Each scene shows the same named points in several views. A view is turned or mirrored, shifted and resized as a whole, has a little noise and may leave points out.
In the rows, 128 means zero.

Scene 1
View 1
<228>: 102	124	160	131	117	133	119	113	114	132	105	113	113	113	95	131	121	145	104	109	114	108	113	141
<214>: 138	140	137	124	136	128	131	117	113	133	146	131	105	123	167	120	107	128	108	132	127	148	155	113
<56>: 134	125	148	128	129	128	122	111	105	124	120	128	116	112	153	118	118	110	118	121	140	137	140	139
<164>: 111	120	156	131	121	132	126	114	105	127	107	122	113	116	108	124	125	131	105	114	117	118	122	138
<202>: 122	127	147	129	131	128	131	113	106	127	124	124	113	126	136	120	120	124	112	120	123	132	138	133
<171>: 130	116	160	131	110	125	112	114	106	125	104	119	107	92	124	131	123	113	110	112	130	123	129	136
<277>: 88	152	146	121	146	146	120	102	128	136	131	111	132	137	108	120	105	174	110	95	125	110	105	168
<66>: 131	136	144	126	145	128	121	107	114	136	132	135	120	122	165	110	111	128	114	125	145	141	145	134
<121>: 123	138	143	125	142	130	128	113	114	132	139	127	116	130	150	117	112	134	111	121	128	136	140	137
<80>: 100	113	162	136	102	129	130	126	103	123	101	101	103	111	71	144	134	141	101	105	88	102	112	129
<39>: 131	131	147	127	129	125	126	116	110	127	131	128	110	118	152	119	116	122	111	126	129	137	143	128
<186>: 126	155	138	114	146	142	126	99	113	121	148	118	132	129	176	112	105	127	129	107	151	140	134	167
<268>: 125	114	159	134	111	123	125	121	101	123	106	119	101	102	115	132	129	115	105	118	116	122	129	125
<42>: 99	122	158	130	112	137	130	114	99	116	105	102	117	117	87	134	128	132	118	97	108	109	105	157
<216>: 147	148	128	119	155	130	134	110	111	132	161	144	118	136	208	105	102	113	120	137	150	161	166	128
<98>: 127	120	159	131	124	123	115	111	110	134	110	129	111	103	133	122	123	120	110	121	133	127	133	133
<204>: 121	141	137	123	138	131	131	114	112	133	142	125	112	134	149	120	109	139	110	123	125	138	142	130
<278>: 128	121	146	130	115	125	137	120	91	117	119	118	107	119	132	128	128	110	118	119	113	133	138	130
View 2
<98>: 131	131	107	113	134	140	145	124	116	133	115	143	149	126	136	117	111	134	119	120	127	111	123	119
<228>: 136	109	94	101	138	154	150	124	106	127	104	148	158	147	130	127	123	131	124	90	133	82	147	125
<80>: 122	94	103	101	144	170	161	130	106	128	97	143	170	175	131	114	104	132	129	76	139	63	142	132
<204>: 140	128	129	135	141	135	123	110	130	138	118	139	140	143	158	101	142	141	122	133	120	109	117	128
<214>: 144	133	134	140	140	132	122	107	137	141	123	144	136	134	164	97	141	142	121	145	119	123	116	128
<277>: 150	104	103	103	155	154	119	114	104	124	105	151	144	148	137	140	175	129	131	99	129	87	171	136
<202>: 128	128	119	119	143	140	128	119	117	133	111	137	148	139	145	111	135	141	122	123	127	106	124	134
<216>: 139	154	145	143	144	114	97	100	139	139	126	134	126	112	166	104	166	153	118	174	116	151	108	133
<186>: 140	141	125	113	156	130	104	108	120	123	124	142	133	114	139	139	177	140	125	149	128	139	147	146
<268>: 123	121	115	112	140	148	156	127	117	131	115	140	158	144	134	109	97	133	124	110	135	101	122	129
<56>: 127	141	119	118	141	133	132	121	119	131	120	139	148	122	139	118	124	141	119	134	130	126	120	131
<171>: 128	126	109	105	140	147	157	128	115	129	122	144	152	131	130	121	97	131	124	114	135	113	129	128
<121>: 139	131	122	124	145	136	118	108	122	134	115	142	140	136	153	115	153	141	121	132	125	111	129	132
<278>: 117	127	128	114	146	147	136	124	120	129	113	134	156	148	140	105	116	143	126	124	137	111	112	142
<164>: 127	118	104	105	141	149	144	126	108	130	106	142	155	143	134	119	122	135	123	101	135	92	134	125
View 3
<216>: 117	121	161	128	117	117	116	116	145	100	115	98	110	122	122	179	141	140	142	136	92	138	148	117
<278>: 117	126	113	131	125	143	109	129	123	108	127	122	124	125	126	141	138	129	121	114	116	128	139	127
<204>: 124	132	143	133	122	132	112	122	131	113	121	110	117	119	121	155	142	138	118	121	121	129	140	128
<39>: 126	131	132	132	119	132	113	121	128	109	120	119	122	125	123	151	140	138	121	113	119	128	141	127
<186>: 103	114	149	143	143	128	124	117	138	113	137	109	113	120	113	162	139	136	130	154	97	134	141	124
<277>: 114	124	139	154	153	144	120	127	127	132	146	117	114	106	111	134	149	139	94	153	136	123	128	139
<66>: 119	124	146	142	124	127	118	123	140	112	124	114	117	127	123	155	136	137	120	134	109	136	146	120
<171>: 122	128	111	149	127	136	119	121	123	113	137	140	126	138	120	129	130	131	114	115	120	131	141	124
<42>: 113	124	102	149	150	159	117	133	117	126	149	132	127	123	121	116	140	127	100	131	134	124	130	139
<268>: 124	130	110	142	126	142	116	126	121	115	131	134	126	131	123	129	135	131	110	109	128	128	138	127
<202>: 119	126	126	142	130	142	114	131	131	116	130	120	122	124	128	138	139	133	107	128	124	129	137	126
<164>: 123	126	117	147	134	147	116	131	128	121	134	128	124	127	126	127	138	128	101	124	131	128	136	130
<56>: 117	121	128	140	126	129	118	122	134	109	128	123	123	134	125	145	135	135	124	125	107	135	143	122
View 4
<202>: 148	120	123	133	136	119	135	156	152	132	127	134	135	107	125	139	120	125	143	131	149	118	138	121
<80>: 124	77	144	129	145	117	114	162	147	133	125	142	105	115	113	133	144	124	96	118	123	125	166	103
<164>: 136	98	129	137	144	121	133	154	149	132	117	133	125	114	122	143	132	127	125	126	132	127	145	115
<39>: 152	123	119	132	135	121	140	163	151	132	127	134	142	98	128	139	112	124	148	135	155	118	135	125
<171>: 141	92	128	141	153	111	142	170	150	137	104	140	134	91	121	142	121	125	128	141	138	129	138	122
<277>: 135	106	156	111	156	123	126	134	145	121	142	113	138	131	120	149	128	135	149	107	129	141	147	110
<98>: 144	102	121	144	148	121	144	163	149	131	109	133	134	100	127	144	118	125	134	135	141	123	134	121
<278>: 145	113	125	134	130	112	135	166	152	143	124	145	130	100	121	130	130	124	134	143	151	117	144	122
<268>: 145	103	120	143	135	114	138	171	151	141	115	145	129	95	120	135	124	121	126	143	146	116	141	123
<66>: 156	133	115	136	138	126	147	153	150	128	122	124	149	105	132	149	107	127	161	130	156	121	124	129
<42>: 126	83	152	128	147	108	127	149	148	138	119	134	122	117	111	138	151	132	123	129	122	139	156	110
<121>: 150	128	123	126	138	124	136	154	151	125	135	126	146	108	131	143	110	127	153	126	152	120	134	124
<216>: 170	162	105	128	125	124	151	159	154	128	141	126	166	96	138	140	92	125	187	141	178	111	114	141
<214>: 159	134	114	128	134	127	138	166	152	125	139	133	147	97	135	137	96	121	154	129	163	109	131	128
<56>: 151	117	120	140	141	116	148	161	152	137	118	135	145	97	129	141	116	127	150	141	152	124	130	130
<204>: 153	128	116	125	133	127	134	161	148	126	137	134	140	102	129	137	105	121	146	127	157	110	135	123
<228>: 133	86	141	133	152	122	129	155	146	127	119	129	121	114	119	146	131	128	119	118	125	132	149	110
View 5
<204>: 138	132	129	123	135	120	123	134	123	119	125	120	107	123	123	136	141	126	108	116	127	145	116	120
<42>: 130	129	125	132	137	117	119	129	127	115	122	115	131	105	126	125	115	135	117	157	112	109	137	136
<278>: 128	133	126	129	144	126	129	134	129	107	119	125	107	114	124	133	139	136	116	128	118	128	123	128
<121>: 144	135	124	121	133	119	121	129	125	122	126	119	112	121	123	135	133	123	115	122	126	144	115	119
<164>: 130	125	123	126	134	118	121	129	128	113	124	115	126	109	121	131	124	132	110	135	115	122	134	130
<171>: 127	125	120	123	138	131	122	134	130	105	127	109	117	103	129	128	131	132	120	122	105	124	134	135
<277>: 153	133	127	129	123	107	108	128	120	135	130	112	133	116	126	127	115	119	115	152	126	129	125	124
<80>: 115	116	136	137	134	111	117	136	123	114	120	113	131	107	124	129	118	143	99	152	112	103	140	138
<214>: 141	135	128	119	133	121	124	137	124	119	126	120	101	124	126	137	147	125	112	108	126	152	113	118
<268>: 121	123	127	125	138	126	126	135	129	104	123	113	115	108	125	133	133	137	111	126	110	122	134	135
<216>: 157	149	117	114	137	129	128	128	131	118	125	129	95	127	124	138	152	118	128	101	135	167	100	108
<66>: 148	137	117	115	135	126	126	126	131	117	126	121	111	119	119	136	137	119	121	112	123	149	116	117
<228>: 127	118	125	126	132	122	119	132	126	112	128	107	129	103	127	126	120	132	110	136	106	116	140	137
<186>: 163	150	114	118	134	124	118	126	129	123	128	119	111	119	129	126	132	112	139	130	127	152	110	114
<39>: 138	133	122	120	136	124	124	132	129	114	125	120	108	117	125	134	137	128	118	118	121	140	120	123
<56>: 139	135	119	120	140	129	128	128	133	110	126	119	111	114	123	131	137	127	125	119	117	140	122	123
<98>: 133	125	119	121	136	127	125	129	132	109	126	112	118	108	122	131	132	129	115	119	112	132	130	129
<202>: 136	134	125	124	137	121	125	131	128	114	124	121	114	116	122	134	134	130	115	126	122	134	122	123

Which points are out of place in each view (at most two, in the order of its rows)? Write - if all are in place.
view 1: <277>, <204>
view 2: -
view 3: <39>, <202>
view 4: <268>
view 5: <228>
